A landscape with many valleys, sampled at points; each row gives a point and its height.
A ball rolls from a point to whichever of its 6 nearest points has the largest drop for the distance, and stops where none of them is lower. Distance is the straight distance between rows; heights are no part of it.
Q_911: -35  25  17  17 -14 -25  36   3  15 -28  17 -23  33 -31  -2  37  14 -13  16  h=34.9
Q_302: -41  18  15   8 -31 -21  39   3  13 -36  24 -44  31 -31   5  40  21 -11  10  h=37.8
Q_507:   8  -9  12  22 -10   4  24 -17 -17  17  11 -12 -26   8   2  17  -1  -5   6  h=10.4
Q_468:  -6   6  28  30 -20  -1  42 -10 -14  14  42 -45 -17  -2  18  24   2 -20  24  h=28.6
Q_788:  29  -5  -1  -8   0  12   5 -22 -19 -10  -1   3  -6 -15  11 -13   3  21   9  h=39.6
Q_299:  -5 -10   3  39  -8  -7  30  -9  -3  32   4 -19 -24  24 -11  24  -8 -14   2  h=24.1
Q_209: -20   9  39  16 -22  -9  42   1  -4 -16  31 -37   7 -16  14  28   8 -16  18  h=33.2
Q_81:  12 -16 -44   0  -2   3  -4 -19  -1  19 -30  -4 -22  24 -25  -9   5  11  -8  h=37.0
Q_821:  26  -4   9  -1  -5   8   8 -16 -21  -9   1   5 -11  -6   8  -1   5   9   3  h=31.7
Q_526:  17 -11 -45 -23  -2  -3 -36  -1   8  18 -28  -4 -11  31 -33 -38  -4  12 -10  h=52.0
Q_93:   5 -12  19   9   0  -4  -4   9  -7   6  -2  14 -10  24 -20   2  -4  -1  -4  h=29.7
Q_758: -24  12  29  15  -5 -17   8  17  12 -17   7  14  28 -10  -5  23  -1 -12   2  h=34.4
Q_323:   3 -15 -27  14  -6   0  12 -21 -10  22 -20 -10 -32  22 -20  11   3   4  -7  h=29.3
Q_236:  11  -2 -15 -33  22  13 -39  15   6  -2 -11  16  -1  13  -2 -43  -3  10 -11  h=15.0
Q_464:  21 -11 -25 -15  10   3 -24  -1  -4  10 -14  12 -13  22 -19 -27  -3  13  -8  h=49.5
Q_870:  -9  10 -11 -34  22  19 -52  28  18 -10 -11  30   4   0  13 -37   7  -4 -17  h=79.5
Q_577:  -8   5   9 -22 -10   5 -10   0 -12 -28  -6  15   9 -33  24  12  15  11  -8  h=19.9
Q_956:  -4   5  12 -18 -18   6   3  -1 -22 -35   1   2   8 -32  26  16  19  14  -7  h=34.2
Q_580:  21  -8 -19  20  -8  12  22 -31 -20  17   0 -16 -30   4   3   9   4   8   5  h=17.3
Q_66:  14   9 -11 -30  18  10 -26   3   3 -17  -8  20  12 -21  23 -32  -1  11  -2  h=60.4
Q_432:  32 -10 -26  -4   7  11  -2 -25  -7  10 -15   2  -8   2  -7 -17  -7  21   2  h=48.2
Q_534: -26  15  14  -5 -23 -16   1  16  -1 -25   5  10  24 -26  11  37   8   3 -13  h=11.8
Q_163:   7 -14   1  -2  -2  -1 -17   9  -7  10 -11  12 -13  30 -23  -9  -4   5 -10  h=32.3
Q_644: -16   3  36   5 -24  -5  25  -1 -11 -29  18 -20   9 -21  20  33  12  -2   8  h=34.7
Q_666: -13   0   2  43 -12   6  41 -21  -5  35  32 -42 -28   5  12  30  -2 -27  11  h=27.1
Q_831:  -2  -4  33  25  -9  -4  28  -5 -12   2  18 -11 -10   3   4  21  -5  -8  12  h=22.6
Q_174:  32   0 -19 -22  19  13 -19  -9   3  -6  -5   8  20 -18  18 -36 -13  25   6  h=64.0
Q_211:  12 -19 -32  -8  -4   0 -20  -4   0  18 -23   0 -24  31 -36 -18   1   9 -15  h=37.5
Q_46:  25 -14 -32  -8   7   5 -13 -15  -3  10 -18   6 -15  16 -17 -20  -1  18  -5  h=46.1
Q_639:  -1 -18   1  14  -3  -6  -3   6  -8  21  -7   2 -22  37 -36   5  -8  -2  -9  h=18.7
Q_688:  30 -11 -52 -10   8   3  -9 -27  21  15 -17  -4   5   3 -12 -32 -19  23  -2  h=61.1
Q_583: -24  16  12  -6 -10  -4 -20  21   4 -18   2  29  17 -13   9  27   7  -4 -18  h=46.8
Q_254:  21  -5 -39 -37  17   7 -46  10  18  11 -18   2   0  20 -15 -62 -13   8  -6  h=18.0
Q_68:  10 -14   9  13  -1  -2   7  -3 -12  13  -3   7 -17  23 -16   8  -5   0  -5  h=25.3
Q_743: -10 -10  31  18   3 -11   7  16   2   5   4  13   3  23 -23   9  -6 -10   4  h=32.1
Q_356:  18   1 -22 -37  27  14 -44  14  25  -1 -12  15  11   5  12 -57 -10   5  -4  h=68.7
Q_459:   4   2  -2 -27  15  11 -28   8  -4 -14  -9  31   3 -12  20 -20   2   9  -5  h=9.5
Q_640:   8   3 -13 -32  25  14 -34   9   9  -9 -13  26   8  -3  16 -37  -2   8  -7  h=66.9
Q_823: -21  -3  -7  43   3 -15  41  -4  16  45  10 -37 -10  24 -29  24 -12 -31  15  h=25.0
Q_69:   5  22 -29 -37  23   7 -32   9  24 -15  -5   8  35 -42  48 -35 -10  11   2  h=80.1
Q_725:  -7  -3  30  29  -3 -10  32   0  -3   9  17 -12   1  10  -8  21 -12 -18  15  h=24.6
Q_252: -13  10  33  31   7 -20  40   4  11   5  21 -18  13   1 -12  15  -5 -26  24  h=24.7
Q_704: -14   3  13  42  -3  -6  46 -11  -1  36  35 -44 -10   5   1  23 -10 -33  22  h=9.6
Q_245:   0  -2  27   0  -6   2   6   4 -14 -14   2  14   2  -8   5  14   4   3  -4  h=37.4
Q_924:  -9  19 -20 -31   9  14 -38  16   5 -19 -11  28  13 -29  33  -6   9   4 -19  h=80.2
Q_822:  -8  -2  17 -13   4   5 -22  15  -5 -13  -5  30   4  -1   8   3   5   4 -12  h=55.8
Q_906: -26  23  30  28   6 -27  28   9  23 -17   9  -6  38 -20 -15  22   7 -19  18  h=30.6
Q_632: -11  -7  15  32   0 -15  27   5   5  28   5 -16  -8  29 -33  19 -14 -19  12  h=30.7
Q_242:   8  11  -3 -32   5  15 -15  -2  -9 -28  -5  10  18 -38  36 -10  13  18  -2  h=46.3
Q_351: -25  14  -1 -18   1   9 -42  23  13 -12  -6  38   9 -11  17   3   8  -5 -25  h=79.8

For each start below, name the point where the ball stops.
Q_956 => Q_534
Q_432 => Q_507
Q_526 => Q_459
Q_688 => Q_507
Q_464 => Q_459
Q_46 => Q_507
Q_906 => Q_704
Q_356 => Q_459
Q_870 => Q_459
Q_245 => Q_534
Q_788 => Q_507

Call two points neighbours if one is among the 6 nearest of the other. Go from one point of each pair to the other, from neighbour to neighbour, staying as low as possible. Name the highest point that can't be avoided.
Q_534, Q_704 => Q_956
Q_704, Q_639 => Q_68
Q_704, Q_507 => Q_299
